Points on a hilly landscape, in no order, each with its height.
A ball rolls from a point to the lowest of its 6 nearest points, and stops where none of them is lower. Distance is the straight distance between rows; heights are no part of it.
Q_525: [159 141 113 170 169 128 133 160 122 128 142 148  98 167 144 129  97 126
 122 135 105 116 113 102 103 127 139]  (h 25)
Q_853: [ 91 113 155  85  86  82 170  97  71 119 160 108 140  91  84 157 158 136
 121 135 166 152 138 175 149 139 110]  (h 97)
Q_689: [200 102 100 173 180 118 109 130 182 130 104 137 148 159 172 127 156 139
 127 171 122 115 117  93 132 124 142]  (h 494)
Q_934: [120 107 143 125 116  82 157 117 114 144 162  95 133 114  98 156 159 119
 136 142 137 137 138 156 133 142 117]  (h 90)
Q_22: [124 130 123 116 125 117 169  94 143 125 120  97 174  87 140 162 145 154
  95 143 136 112 168 191 155  91 143]  (h 216)
Q_179: [ 97 171 129  97 114 183 143 104 105  97  98 145 144  75 162 121  86 179
  87 123 159 113 142 182 158  71 156]  (h 344)
Q_833: [139 155 109 123 142 181 122 136 108  90 102 144 129 107 179 113  86 175
  88 141 129  79 124 144 124  62 161]  (h 576)
Q_941: [144 128 127 166 161 108 159 146 101 129 165 139  96 158 127 153 111 126
 127 130 113 132 123 111 105 126 138]  (h 122)
Q_267: [197  82 118 194 178  88 134 119 188 152 127 134 142 164 160 151 165 119
 144 166 117 150 122  94 129 149 134]  (h 423)
Q_776: [208  96  73 154 175 142  79 147 184 109  82 140 150 149 176 106 156 151
 128 172 130  99  97  59 129 118 143]  (h 399)
Q_287: [ 86 142 139  91  78 150  91 138 157 159 122 100 137 112  95 108 144  80
 150  97 113 117 146 140 130 162 106]  (h 34)
Q_651: [104 120 143 119 104  99 138 125 119 152 161  95 126 120  91 137 155 107
 143 126 129 136 133 147 131 153 112]  (h 106)
Q_141: [138  90 142 144 130  70 166 121 104 138 172  99 121 132 100 165 159 128
 130 153 132 141 130 141 122 142 120]  (h 126)
Q_503: [142 152 112 137 152 163 122 146 109 106 119 145 117 132 168 114  90 153
 102 138 117  88 116 127 115  90 154]  (h 410)
Q_628: [172 130 104 157 179 136 139 138 132 108 116 139 137 140 182 140 111 168
  92 156 115  93 134 125 114  73 164]  (h 366)
Q_40: [201  83  87 146 155 130  50 131 218 127  82 131 155 139 162 106 179 130
 149 163 139 112 107  49 131 152 133]  (h 274)
Q_266: [ 74 151 168  89 115 139 172  94  34 102 145 160 106 110 138 122  85 161
 119  99 192 182 126 145 134  89 141]  (h 253)
Q_316: [140  72 161 135 125  45 172 136  57 116 185 140  90 159  74 187 158 143
 122 159 133 162 112 115  96 166 114]  (h 598)
Q_394: [193  97 118 200 186  85 173 135 143 124 145 159 120 181 148 176 126 132
 117 144 103 148 130  88  97 115 145]  (h 702)
Q_502: [ 81 168 146 105  90 184  87 142 103 134 121 138 108 115 122  65  87 101
 152  95 132 123 102 140 131 150 114]  (h 259)
Q_712: [ 81 160 121  81  99 152 171  79 134 102  91 115 176  59 135 155 124 172
  82 117 148 122 172 205 178  93 130]  (h 207)
Q_173: [ 84 158 127  81  85 158 131 105 141 118  97 108 178  77 126 128 131 133
 103 112 129 109 162 185 167 115 116]  (h 310)
Q_789: [ 85 153 118  77  87 152 146  91 158 105  84  98 197  68 126 147 147 142
  90 115 123 110 184 194 173 106 113]  (h 191)
Q_94: [222  92 109 214 198  99 147 127 182 121 115 173 142 183 174 166 143 133
 124 164 112 157 119  70 112 130 150]  (h 632)
Q_456: [162  97 107 112 119 133  60 125 223 147  74 102 178 128 141 116 191 110
 146 143 123 102 144  94 132 138 124]  (h 79)
Q_420: [190  99  94 177 177 119  72 148 198 141 104 155 116 180 145 113 146 122
 152 151 110 125 102  55 123 169 131]  (h 444)
Q_322: [ 84 172 143  91  99 184 134 107  96 106 107 144 140  86 149  98  86 150
 110 106 159 123 131 174 157  96 136]  (h 630)
Q_681: [ 70 165 121  67  76 173 135  94 152  97  74 111 194  62 130 138 135 148
  93 100 126 112 179 191 177 114 107]  (h 203)
Q_478: [145 150 109 154 155 150 101 166 118 125 128 151  88 159 138 101  93 125
 132 126 102 102 102  98 106 136 132]  (h 161)
Q_683: [114 129 127  94  89 143  76 138 189 160  94  92 153 118 108 112 168  90
 144 111 106  98 152 124 129 146 112]  (h 81)
Q_324: [158 123 102 181 171 117  94 169 153 148 136 160  76 192 109 117 102 112
 153 122  89 133  98  75 109 174 126]  (h 115)
Q_736: [144  85 135 162 141  80  94 136 187 185 144 104 105 160  92 135 164  95
 177 128 106 149 128  97 121 189 112]  (h 347)
Q_852: [ 80 157 147 109  94 159  91 149 112 150 140 123  98 123 104  82 105  90
 160  97 126 130 107 132 124 169 111]  (h 173)
Q_481: [126 132 119 114 113 134  96 134 172 153 111  95 154 120 124 112 157 106
 133 128 114 101 140 140 135 134 122]  (h 169)
Q_721: [152  96 119  91  94 129  73 117 242 155  59  99 194 127 130 135 211  96
 150 125 116 109 179  99 131 141 124]  (h 59)
Q_214: [ 89 152 129  93  87 149 114 121 142 139 119 100 156  96 111 115 139 103
 128 109 122 112 147 160 147 133 113]  (h 225)
Q_947: [173  72 130 144 127  93  71 105 244 170  88 111 171 137 146 142 207  89
 171 149 131 145 152  90 128 169 122]  (h 37)
Q_488: [122 153 129 157 144 132 124 160  97 135 159 153  72 159 113 114  86 108
 148 111 110 132 103 107 102 158 125]  (h 128)
Q_140: [105  94 148 127 104  72 119 137 123 166 172  95  96 133  61 141 160  96
 167 126 123 148 121 125 119 192 100]  (h 152)
Q_473: [134 131 112 112 119 157  68 149 166 142 101 107 134 128 127  90 144 109
 135 126 107  89 120 115 127 135 123]  (h 331)
Q_950: [ 77 128 173  79 101 104 170 101  14 107 162 154 106 111 105 135 116 154
 122 113 192 187 115 138 132 119 128]  (h 143)
Q_859: [133 117 108  72  86 156  66 133 209 135  58  95 182 116 124 114 190 105
 129 116 104  85 165 108 133 130 116]  (h 75)
Q_254: [144 132  80  91 116 198  81 146 143  87  71 107 154  86 153  83 134 167
 100 137 120  70 110 127 141  78 136]  (h 44)
Q_578: [160  65 143 160 141  53 180 117 113 131 170 106 120 145 106 179 170 131
 131 167 123 152 129 130 113 143 123]  (h 89)
Q_37: [181 116 113 178 184 110 165 134 134 119 139 141 130 160 168 163 118 148
 102 154 110 119 139 108 104  94 158]  (h 495)
Q_586: [169 115  97 194 179 100 122 172 154 143 140 187  65 207  94 136  94 107
 152 114  81 151  95  62  94 173 125]  (h 69)
Q_826: [161  88 130 174 158  86 116 132 181 169 138 115 118 162 119 141 159 107
 160 144 108 148 122 101 125 168 120]  (h 332)
Q_416: [199 106  84 199 192 110  90 161 192 134 110 191  91 204 125 127 114 117
 152 137  99 145  91  42 115 173 131]  (h 184)
Q_204: [203 106  99 199 190 106 124 149 175 127 116 173 117 192 152 142 127 125
 132 151 102 138 108  67 110 141 140]  (h 49)
Q_5: [129 105 133 124 114  92 147 102 167 148 126  77 173 107 116 151 182 115
 128 144 122 123 162 168 144 125 118]  (h 102)
Q_726: [132 131 122 127 136 125 149 116 136 132 126 105 150 109 144 139 136 142
 106 144 127 105 145 169 141 101 144]  (h 157)
Q_541: [157 138 122 158 172 126 166 127 113 106 140 144 128 133 174 165  99 168
  88 148 118 109 146 130 102  69 165]  (h 269)
Q_972: [ 63 150 151  72  73 137 156  92  89 121 132 118 151  78 100 129 131 127
 125  99 165 157 144 180 167 129 110]  (h 226)
Q_803: [147 144 121 162 170 130 158 144  98 107 151 158 110 146 165 157  84 150
  98 131 116 115 133 112  94  82 157]  (h 180)
Q_792: [160 112 112 186 167  95 139 158 135 146 156 151  77 187 105 146 114 110
 148 128  96 149 108  85 101 162 129]  (h 78)
Q_442: [113 117 153 115 120  89 176 111  71 123 170 116 122 109 107 160 136 143
 117 139 155 146 131 158 130 127 128]  (h 86)
Q_76: [ 54 164 148  65  77 165 167  74  94 103 100 136 161  72 122 119 112 158
 107  89 176 165 155 191 189 103 114]  (h 409)
Q_925: [ 66 162 171  90  99 155 148 104  48 117 144 151 107 112 127  90  83 132
 143  91 183 176 111 148 147 118 123]  (h 320)
Q_924: [155  77 140 141 122  77  98 105 228 181 112  92 162 139 119 153 205  86
 174 140 123 148 158 110 128 166 114]  (h 26)
Q_794: [ 55 163 159  72  75 162 148  91  80 117 119 133 146  85 116  99 107 131
 132  87 174 164 132 173 171 121 112]  (h 254)
Q_253: [ 77 159 167 118 139 145 163 111  25  91 162 187  90 133 157 136  45 159
 119  85 174 180 119 102  89  77 143]  (h 153)
Q_729: [183  86 111 139 139 112  65 119 228 154  86 116 171 138 155 121 193 113
 152 156 128 118 132  87 132 150 129]  (h 74)
Q_41: [101 162 132 115 108 164 105 139 107 135 130 128 113 117 126  88 101 113
 137 116 128 112 110 144 129 139 123]  (h 277)
Q_159: [ 76 173 158  96  95 174 135 114  78 116 128 146 120 106 134  82  79 131
 136  96 165 144 116 159 148 115 128]  (h 475)
Q_825: [135 161 124 150 159 149 139 154  86 111 146 164  92 154 155 128  72 134
 118 120 113 114 114 109  95 111 144]  (h 109)
Q_162: [ 71 166 173  97 112 168 158  99  44 107 138 169 103 117 152  95  59 155
 131  87 188 176 116 140 138  89 139]  (h 461)
Q_155: [144 100 125 173 153  89 102 150 166 171 154 125  85 171  97 131 136  99
 166 125 102 143 113  93 119 187 116]  (h 250)
Q_560: [163 139  96 149 166 156  92 166 130 115 115 147  99 159 150  97 105 135
 123 141 103  93 100  92 109 121 136]  (h 258)
Q_182: [115 116 134 105  96 119  83 135 193 176 114  89 143 130  97 123 173  83
 161 110 107 118 154 123 124 161 112]  (h 71)
Q_119: [169  97 127 182 166  79 171 136 124 137 166 131 107 167 121 169 137 125
 130 145 110 149 125 105 105 137 137]  (h 73)
Q_213: [138 105 119 103 101 120 100 113 218 151  84  83 195 116 130 142 197  99
 133 130 110 107 174 137 139 128 117]  (h 84)
Q_47: [136 109 130 144 130 101 114 128 172 166 135  93 136 138 115 130 165 103
 148 135 115 125 136 129 128 152 120]  (h 94)
Q_964: [167 123  78 127 148 171  68 166 147 106  91 122 119 134 150  76 127 141
 125 146 112  78  95  86 120 109 133]  (h 373)
Q_688: [113 122 126 104  96 113 117 116 185 154 111  81 172 110 108 137 180  96
 135 121 116 112 167 151 140 136 112]  (h 156)
Q_384: [127 141  95  82 102 203  77 146 139  96  72 111 150  87 141  76 128 147
 110 126 119  75 113 132 141  94 125]  (h 364)
Q_247: [161  90 119 195 164  73 144 159 141 149 162 162  64 198  75 159 116 109
 160 123  91 167 104  74 103 182 120]  (h 22)
Q_259: [ 98 142 106  43  61 203  77 134 174  89  47  99 191  82 129 109 160 126
 111  91  97  82 174 134 148 117  98]  (h 224)
Q_804: [164 125 108 138 153 134 127 125 161 126 104 114 162 122 165 129 145 148
 102 160 121  88 137 143 138  94 149]  (h 263)
Q_352: [102 160 145 134 131 142 147 139  57 116 165 155  82 142 127 119  77 123
 137 107 139 143 107 120 109 134 131]  (h 172)
Q_20: [205  99  78 168 180 133  71 154 186 114  91 153 125 166 162 107 143 139
 140 162 122 112  94  45 124 143 136]  (h 421)
Q_272: [133 115 125 129 122 108 124 120 171 151 124  84 161 122 123 134 165 108
 131 140 119 114 147 146 136 127 126]  (h 135)
Q_109: [147  72 132 139 123  63 168  89 172 143 130  73 181 112 114 173 201 121
 132 161 130 144 165 168 142 124 116]  (h 80)
Q_816: [154 117 105 114 128 142  78 132 193 141  83 100 169 123 143 106 173 123
 125 143 116  91 134 113 139 119 126]  (h 147)
Q_532: [145 129 114 136 142 134 104 137 157 142 119 110 138 132 140 112 140 120
 127 139 113  98 129 129 131 128 131]  (h 68)
Q_887: [146 130 128 157 163 111 173 128  98 115 161 135 116 138 151 167 105 150
 103 140 124 124 142 132 105  94 152]  (h 261)
Q_524: [109 143 129 119 115 131 113 134 137 149 139 104 126 120 114 110 133 101
 139 123 120 113 126 143 129 144 121]  (h 27)
Q_221: [139 104 132 141 137  86 170 107 124 135 151  93 148 115 126 165 159 137
 117 155 135 127 151 164 136 117 135]  (h 99)
Q_459: [ 94 169 146 122 116 166 120 146  79 126 146 152  92 132 137  87  73 115
 144 106 138 131  99 134 118 137 127]  (h 280)
Q_299: [ 84 178 159 107 104 185 119 132  70 116 132 159 103 120 141  70  65 121
 147  98 159 139 100 139 132 127 126]  (h 396)
Q_223: [107 117 140 125 108 104 101 136 153 174 149  92 114 132  84 124 154  91
 163 114 114 129 135 128 120 174 104]  (h 111)
Q_250: [ 72 163 125  57  64 185 113 114 156 104  67 108 188  75 123 122 140 121
 108  89 115 106 176 163 169 125  97]  (h 232)
Q_632: [148  80 133 142 126  74 145  95 187 157 125  80 176 118 123 161 200 110
 138 155 125 141 161 154 138 135 121]  (h 72)
Q_788: [118 149 136 140 139 127 149 136  82 122 160 138 101 134 134 133  98 128
 124 121 131 127 121 136 115 123 137]  (h 140)
Q_174: [ 68 171 137  74  79 180 140  94 125  99  87 127 172  68 127 119 115 148
 103  97 144 125 158 188 180 108 116]  (h 272)
Q_992: [ 72 164 139  65  61 191  94 124 140 118  87 116 161  88 117  91 126 103
 129  88 120 108 149 156 152 137 102]  (h 183)
Q_355: [103 145 121  83  87 169  86 134 169 137  91  99 161 101 117 105 150 103
 124 107 110  94 148 141 135 130 110]  (h 46)
Q_74: [ 76 166 163  95 110 163 161  96  58 110 133 156 120 101 146 108  76 156
 121  94 184 162 124 159 148  94 143]  (h 498)
Q_211: [158  93 132 162 156  80 164 124 133 145 159 106 130 145 127 161 155 128
 131 156 122 139 135 133 122 131 132]  (h 228)
Q_134: [205  75 110 172 160 108  58 118 231 144  91 150 157 148 167 127 178 115
 162 166 137 139 113  57 130 177 133]  (h 42)
Q_43: [117 112 152 130 124  82 169 134  46 120 189 139  85 143  95 162 124 131
 129 131 138 157 113 118 104 151 120]  (h 155)
Q_383: [128  67 156 128 105  46 145 131  98 145 183 103  99 142  59 163 178 119
 147 154 128 153 116 128 115 186  98]  (h 196)
Q_491: [110 146 115  80  86 186  66 147 154 122  83 110 150 100 121  79 138 112
 126 110 111  86 123 129 134 124 116]  (h 249)
Q_638: [134  90 140 147 126  74 132 130 143 165 164  95 111 142  89 149 164 102
 156 137 118 144 126 124 122 170 110]  (h 103)
Q_23: [123 122 145 139 139  96 168 130  69 123 178 132  98 134 113 160 113 135
 124 135 139 145 124 131 108 129 135]  (h 113)
Q_684: [111 161 137 134 152 150 162 118  75  98 145 161 111 113 174 156  68 170
  90 122 146 127 140 140 105  65 160]  (h 133)
Q_798: [114 128 118 101 100 127 132 103 184 132  95  85 191  96 126 145 171 122
 109 129 116 102 174 173 154 114 118]  (h 144)
Q_492: [ 51 156 164  64  62 148 144  96  81 126 132 123 143  91  91  99 121 112
 143  83 170 171 131 167 163 142  94]  (h 66)
Q_933: [ 87 169 153 107 128 167 163  96  63  96 129 166 113  96 174 136  64 180
  99 104 177 148 134 157 127  62 160]  (h 351)
Q_306: [117 143 135 148 138 118 143 146  82 132 168 137  84 145 116 130  98 115
 139 120 120 137 108 121 107 149 127]  (h 145)
Q_572: [130 161 116 124 130 184 100 155  99 107 114 147 102 125 154  82  83 133
 120 126 119  91 100 123 114 108 135]  (h 505)
Q_184: [203  89 104 197 183  95  92 139 203 148 111 169 117 189 137 135 144 113
 158 154 111 158 102  55 124 181 130]  (h 292)
Q_538: [150  71 139 147 126  68 137 103 179 167 139  81 154 130 110 157 196 101
 153 154 124 149 148 136 134 152 113]  (h 48)
Q_252: [102 143 119  73  81 158 104 120 184 119  75  97 193  92 122 130 167 113
 108 110 105  91 175 159 154 118 108]  (h 223)
Q_208: [140 125 110 112 125 134 113 116 181 133  91  94 181 104 141 125 164 133
 105 147 117  92 152 155 148  99 132]  (h 186)
Q_331: [126 145 112 122 126 160  73 161 140 140 120 123 109 135 122  82 118 109
 142 124 111  96 108 114 120 145 121]  (h 397)
Q_46: [178 109  94 140 154 139  65 151 182 132  94 124 137 150 149  95 155 129
 139 153 114  95 106  78 128 136 129]  (h 453)
Q_850: [173 114  61 107 141 185  67 160 149  89  78 111 134 110 156  75 140 160
 122 145 119  74  96  83 130  87 137]  (h 67)
Q_526: [128 150 123 141 141 141 123 146 108 131 140 134 106 138 143 113  98 122
 125 125 115 111 116 130 117 126 135]  (h 204)
Q_281: [ 79 169 124  81  95 174 165  78 131  95  83 133 169  59 147 143 108 185
  76 117 154 122 164 205 182  82 136]  (h 211)
Q_790: [136  88 136 128 119  71 172  98 142 140 143  77 159 111 107 166 185 132
 125 155 134 137 155 171 140 126 120]  (h 100)
Q_902: [126 154 112 103 117 179  94 143 128 114  98 121 140 105 149  87 114 138
 113 131 119  85 119 145 136 104 135]  (h 633)
Q_675: [ 64 167 152  65  55 193  90 130 131 131  95 124 149  96 106  84 117  90
 144  79 126 122 141 147 143 151  96]  (h 163)
Q_657: [145 140 110 130 146 148 110 144 138 126 112 119 137 126 151 111 123 141
 111 147 116  89 122 133 130 108 143]  (h 371)
Q_958: [103 128 137 106 109 106 166 103 117 131 146  95 153  92 108 153 149 131
 114 135 145 128 148 179 148 121 125]  (h 123)
Q_650: [121 157 115 101 109 205  78 155 108  99  96 135 117 111 145  64  88 137
 127 120 125  86  96 127 126 111 128]  (h 514)
Q_501: [110 168 142 136 151 150 157 129  65  99 150 168 103 129 168 149  59 154
 100 113 140 130 131 123  95  79 156]  (h 70)
Q_436: [139 114 115 101 107 139  63 135 207 156  81  97 156 127 123 110 180  98
 143 126 110  97 149 104 123 139 119]  (h 110)
Q_557: [154 141  91 155 161 160  79 183 128 119 113 160  77 171 135  85  91 125
 137 128  96  99  90  78 102 141 129]  (h 260)
Q_668: [116 167 126 108 118 190 112 138  97  99 106 145 124 102 164  92  81 152
 105 126 139  94 115 151 135  90 147]  (h 672)
Q_540: [162 122 105 134 151 138 104 136 167 134 102 113 152 131 155 114 147 137
 116 153 114  91 127 126 135 110 139]  (h 273)
Q_685: [129 158 109 121 127 203  86 164  97  90 101 149  98 123 157  64  75 145
 123 123 120  84  88 111 110 104 137]  (h 417)
Q_849: [171 105 114 188 173  90 140 147 150 146 147 142 101 181 122 149 127 116
 142 142  99 143 116  91 110 149 132]  (h 182)
Q_987: [109 121 144 135 119  98 140 142  89 148 178 119  90 135  88 134 126 108
 151 121 129 148 111 128 118 168 114]  (h 121)
Q_806: [103 166 137 114 115 158 127 129  97 124 136 132 123 113 138 104  96 127
 120 118 141 115 123 157 137 113 134]  (h 464)
Q_795: [ 75 145 147  87  81 124 130 117 113 141 145  99 140  92  88 123 141  99
 145 106 141 143 140 160 147 152 101]  (h 127)
Q_773: [ 75 152 157  95  89 135 135 118  85 138 149 118 121 102  98 109 122 107
 146 101 154 148 121 157 143 148 111]  (h 105)
Q_605: [137 120 130 169 160  87 183 152  76  97 184 179  85 169 102 193  89 130
 111 115 108 164 116  75  60 116 133]  (h 206)
Q_942: [103 157 137 109 123 147 163 103  94 114 131 134 138  87 151 143 100 163
  95 124 157 122 147 179 142  82 152]  (h 257)
Q_249: [119 139 123 136 128 131  90 151 142 157 139 116 105 140 114 101 124 100
 150 121 108 112 116 120 122 161 121]  (h 170)
Q_3: [172 127  99 170 171 130 100 165 151 134 122 153  97 181 140 113 110 125
 136 141  97 111 104  76 111 144 134]  (h 185)
Q_672: [144  85 152 148 135  58 179 143  60 112 192 149  81 167  77 185 135 136
 120 143 122 165 109  96  86 157 120]  (h 472)
Q_868: [106 137 134 113 105 118 132 122 135 145 138  93 142 109 110 128 147 108
 130 122 127 118 141 160 139 136 117]  (h 118)
Q_629: [158 125  94 114 134 164  75 148 163 122  89 109 146 122 150  92 148 138
 116 146 115  81 113 113 134 106 132]  (h 383)
Q_748: [148  66 143 142 123  54 166 105 138 146 158  84 142 125 102 172 192 123
 137 161 130 147 143 151 130 145 112]  (h 77)
Q_985: [141 117 132 163 152  89 157 148 100 137 177 136  82 163 101 156 115 121
 138 131 110 148 115 103 103 156 125]  (h 141)
Q_876: [173 127  95 150 167 145 106 151 149 122 108 134 128 150 161 110 123 143
 114 156 112  92 112 104 123 104 144]  (h 367)
Q_956: [105 173 138 111 133 184 140 115  80  90 116 165 121 100 183 118  63 178
  93 120 153 114 131 151 123  59 166]  (h 468)
Q_809: [152 136 115 176 162 112 138 163 120 133 155 160  78 182 116 138  95 116
 136 123  96 134 107  91  95 148 133]  (h 87)
Q_608: [167 100 120 153 150 104 114 119 189 159 119 105 156 143 142 133 170 115
 141 155 117 117 136 122 133 135 130]  (h 150)
Q_986: [ 83 154 132  84  97 143 174  87 110 110 115 113 164  69 128 151 125 158
  97 118 159 132 160 199 174 100 132]  (h 262)
Q_283: [ 94 156 145 120 112 137 131 132  82 134 159 126 103 120 114 111 105 110
 145 111 142 138 115 140 126 148 124]  (h 138)
Q_100: [174 100 125 181 178  89 183 126 121 119 154 135 129 151 150 180 130 145
 108 150 112 138 140 119 106  98 148]  (h 529)
Q_443: [111 160 116  88 100 195 103 128 132 102  87 120 157  82 143  89 113 146
 101 122 128  87 130 159 151  96 126]  (h 527)
Q_571: [ 93 144 160 112 134 115 173 117  23  99 176 167  91 131 130 153  83 152
 115 105 168 174 117 115  99 101 136]  (h 91)
Q_125: [127 148 127 133 145 140 151 125 106 114 139 128 126 115 158 138 105 150
  99 139 134 106 137 156 128  89 154]  (h 251)
Q_70: [ 65 161 158  93  84 152 120 123  90 141 144 128 114 108  98  87 107 100
 155  94 152 148 113 148 141 157 107]  (h 124)
Q_374: [150 112 118 151 144 113  75 145 189 169 122 118 115 157 118 108 150 104
 156 135 107 121 119  93 121 171 122]  (h 381)
Q_4: [ 92 178 157 125 130 187 130 139  49  96 139 189  84 144 158  89  33 136
 137  91 154 148 102 109 103 106 136]  (h 233)
Q_314: [189  92 103 205 183  86 112 154 184 151 131 174  88 204 109 143 119 108
 156 132  96 166 102  55 109 180 127]  (h 114)
Q_167: [178  91 128 190 174  72 187 138 115 120 165 151 112 175 125 186 127 135
 117 144 105 162 129  94  87 118 137]  (h 558)
Q_62: [158 135 115 158 167 132 136 140 126 122 133 134 123 146 160 133 111 139
 109 146 111 102 127 123 119 101 150]  (h 215)
Q_666: [139  86 138 166 141  66 135 146 125 160 175 122  77 168  74 150 145 110
 163 133 107 160 107 100 112 189 110]  (h 289)
Q_186: [ 58 167 148  72  63 173 119 111 125 128 110 116 162  84 106 104 126 102
 131  82 137 135 150 165 158 140 100]  (h 132)
Q_278: [ 77 167 134  72  69 192 109 117 134 108  84 118 171  79 124  96 121 122
 113  98 124 108 147 166 160 123 109]  (h 256)
Q_529: [181 106 114 170 172 107 151 117 157 128 121 122 155 142 173 150 145 151
 106 169 121 112 140 134 128  94 153]  (h 375)
Q_91: [ 54 136 176  51  73 123 162  83  37 115 130 140 128  99  93 102 129 149
 134  89 202 201 121 159 169 126 107]  (h 195)
Q_865: [144 127 112 154 149 126 100 151 150 153 134 125 108 157 126 105 127 112
 140 137 102 111 112 106 120 151 128]  (h 271)
Q_336: [ 79 154 156  91 103 139 168  94  58 112 142 143 124  92 131 130  97 154
 116 109 178 164 132 167 151  99 139]  (h 252)
Q_293: [164  92 119 189 164  71 187 161 105 112 175 186  80 195  75 193  98 120
 124 119  91 177 108  59  57 134 130]  (h 98)
Q_11: [ 72 171 145  80  81 183 118 114 108 118 111 128 148  87 124  90 103 120
 126  95 146 129 132 167 158 125 116]  (h 279)
Q_376: [ 63 149 156  85  70 130 116 125 102 153 149 112 118 103  80 104 130  88
 160  89 144 149 124 145 134 170  98]  (h 116)
Q_813: [ 90 126 152 110  94  97 136 129  92 148 170 106 106 117  78 129 141 103
 155 118 140 148 117 144 126 169 107]  (h 107)
Q_164: [136  90 137 143 124  76 135 119 161 162 149  82 141 132  99 150 181 104
 152 144 119 140 142 139 131 154 114]  (h 64)
Q_112: [110 148 136 121 126 127 161 113  96 123 146 120 131 101 135 147 115 143
 109 130 144 124 142 165 138 104 144]  (h 139)
Q_82: [114 166 124 141 130 178  94 170  86 113 128 167  71 151 137  74  59 116
 146 105 115 111  87 105 101 145 126]  (h 290)
Q_531: [142  66 146 142 119  52 154 120 127 150 168  89 125 136  86 165 184 116
 148 155 127 150 131 140 123 167 107]  (h 104)
Q_623: [173 120 112 162 165 118 132 136 152 138 125 124 136 149 158 131 137 133
 122 154 117 112 125 123 128 115 146]  (h 326)
Q_188: [227  88  94 190 188 114  95 127 198 114  91 172 151 167 185 129 156 138
 136 180 129 132 103  56 127 148 141]  (h 486)
Q_775: [178  86 116 182 170  92  83 136 209 167 123 144 113 175 124 130 154 104
 168 142 110 149 112  71 125 186 125]  (h 268)
Q_767: [129 121 139 134 133 101 166 115 108 132 157 105 131 116 125 155 138 136
 118 144 136 127 140 158 134 113 138]  (h 57)
Q_739: [184 100 111 203 180  78 163 156 145 130 153 174  85 198 103 169 115 115
 140 133  93 167 108  68  93 149 131]  (h 117)
Q_390: [116  84 157 110  98  56 160 118  82 131 173 100 123 118  73 166 177 129
 128 155 147 145 129 154 127 162 107]  (h 108)
Q_373: [125 161 120 123 149 175 149 117 104  88 106 155 128  92 193 143  77 197
  74 139 143  93 142 156 119  46 177]  (h 561)
Q_988: [182  76 133 191 174  67 183 117 134 129 158 130 128 163 141 182 150 138
 121 159 113 158 133 110 109 121 139]  (h 556)
Q_396: [ 99 175 146 117 131 178 140 125  62  97 132 167 103 119 168 106  52 152
 115 108 153 128 117 133 114  84 153]  (h 365)
Q_696: [119 165 119 104 121 196 124 122 105  87  94 147 134  90 171 101  80 176
  91 131 142  90 126 163 141  69 154]  (h 60)
Q_601: [139 125  96  82 101 175  65 144 183 119  67  91 172 102 132  94 169 127
 117 126 111  80 135 113 136 112 120]  (h 160)
Q_124: [ 81 156 140  93 100 137 161 101  90 122 139 121 143  84 122 129 117 138
 114 117 157 138 141 185 157 112 128]  (h 329)
Q_189: [100 100 168  88  93  61 161 118  33 117 177 132 104 123  75 158 152 141
 124 148 167 162 113 142 123 159 111]  (h 112)
Q_323: [103 176 139 134 136 166 132 147  62 108 149 174  81 145 149 104  49 129
 136 102 136 134 106 112 101 117 139]  (h 174)
Q_130: [212  83 121 202 193  87 163 111 173 129 125 147 152 163 179 173 154 138
 121 174 115 153 132 102 121 116 151]  (h 622)
Q_144: [161 108 124 182 169  89 184 146 101 114 171 158  96 175 121 182 105 130
 112 132 104 152 125  89  82 114 140]  (h 356)
Q_517: [127 144 132 157 158 118 168 145  68 103 173 166  90 154 137 163  76 134
 111 113 120 143 123  99  77 108 140]  (h 146)
Q_325: [176  91 126 165 160  87 146 107 176 145 126 102 162 136 150 153 173 127
 128 164 120 129 140 136 138 119 139]  (h 227)
Q_754: [164  88 113 193 170  78  92 157 186 169 142 164  69 197  84 134 118 104
 176 116  89 166 102  63 118 206 117]  (h 93)
Q_820: [ 98 134 147 112 111 105 161 117  75 129 167 114 114 107 103 139 130 125
 131 127 151 143 129 154 137 135 122]  (h 96)
Q_749: [138 141 121 135 153 133 162 116 119 112 125 126 142 106 168 152 114 169
  86 149 133 100 152 164 131  73 163]  (h 255)
Q_99: [157 141  89 115 143 188  92 156 119  88  93 130 125 115 169  83 107 163
 103 145 119  72 105 113 122  76 146]  (h 537)
Q_537: [ 67 141 161  71  87 124 169  92  44 112 142 137 125  92 106 126 119 150
 122 104 195 182 126 168 160 117 120]  (h 197)
Q_111: [ 94 150 149 115 132 130 171 116  47 108 161 149 106 111 142 146  87 150
 116 111 161 151 127 139 116  96 145]  (h 30)
Q_898: [ 85 129 144  90  87 106 153 103 103 131 146  99 147  92  90 142 152 117
 128 122 147 142 145 173 151 139 111]  (h 120)
Q_519: [170 113 115 166 164 108 119 139 164 147 133 125 123 163 142 129 141 119
 138 150 108 120 121 108 124 142 133]  (h 264)
Q_136: [131 139 130 142 141 125 143 133 115 134 148 119 119 129 134 132 118 126
 123 136 121 113 127 139 126 121 140]  (h 134)
Q_71: [168 113 108 195 173  89 157 166 133 131 156 183  70 206  88 165  95 110
 138 117  85 163 104  62  79 152 130]  (h 65)
Q_516: [ 51 134 176  44  74 136 179  65  40 103 109 148 133 101 102 102 119 175
 122  81 209 213 134 167 182  99 108]  (h 334)
Q_145: [ 76 125 160  79  81  95 154 107  58 127 162 118 123 100  78 134 147 124
 134 121 170 164 123 159 146 154 106]  (h 101)
Q_895: [ 87 161 114  62  73 196 109 113 158  88  62 111 191  67 133 120 135 147
  91 104 113  94 167 171 169 103 103]  (h 209)
Q_445: [173  73 132 164 141  88  59 121 237 181 105 128 136 155 131 135 180  92
 179 143 124 150 132  73 128 188 125]  (h 95)
Q_103: [ 51 164 172  74  75 165 141  99  71 124 127 144 129 100 107  78  96 121
 147  79 182 178 118 157 163 131 104]  (h 125)

Where does a ball stop that starts at each point below?
Q_672: Q_767
Q_798: Q_924
Q_816: Q_924
Q_859: Q_924
Q_130: Q_525
Q_537: Q_111
Q_43: Q_767
Q_685: Q_525
Q_898: Q_767
Q_788: Q_767
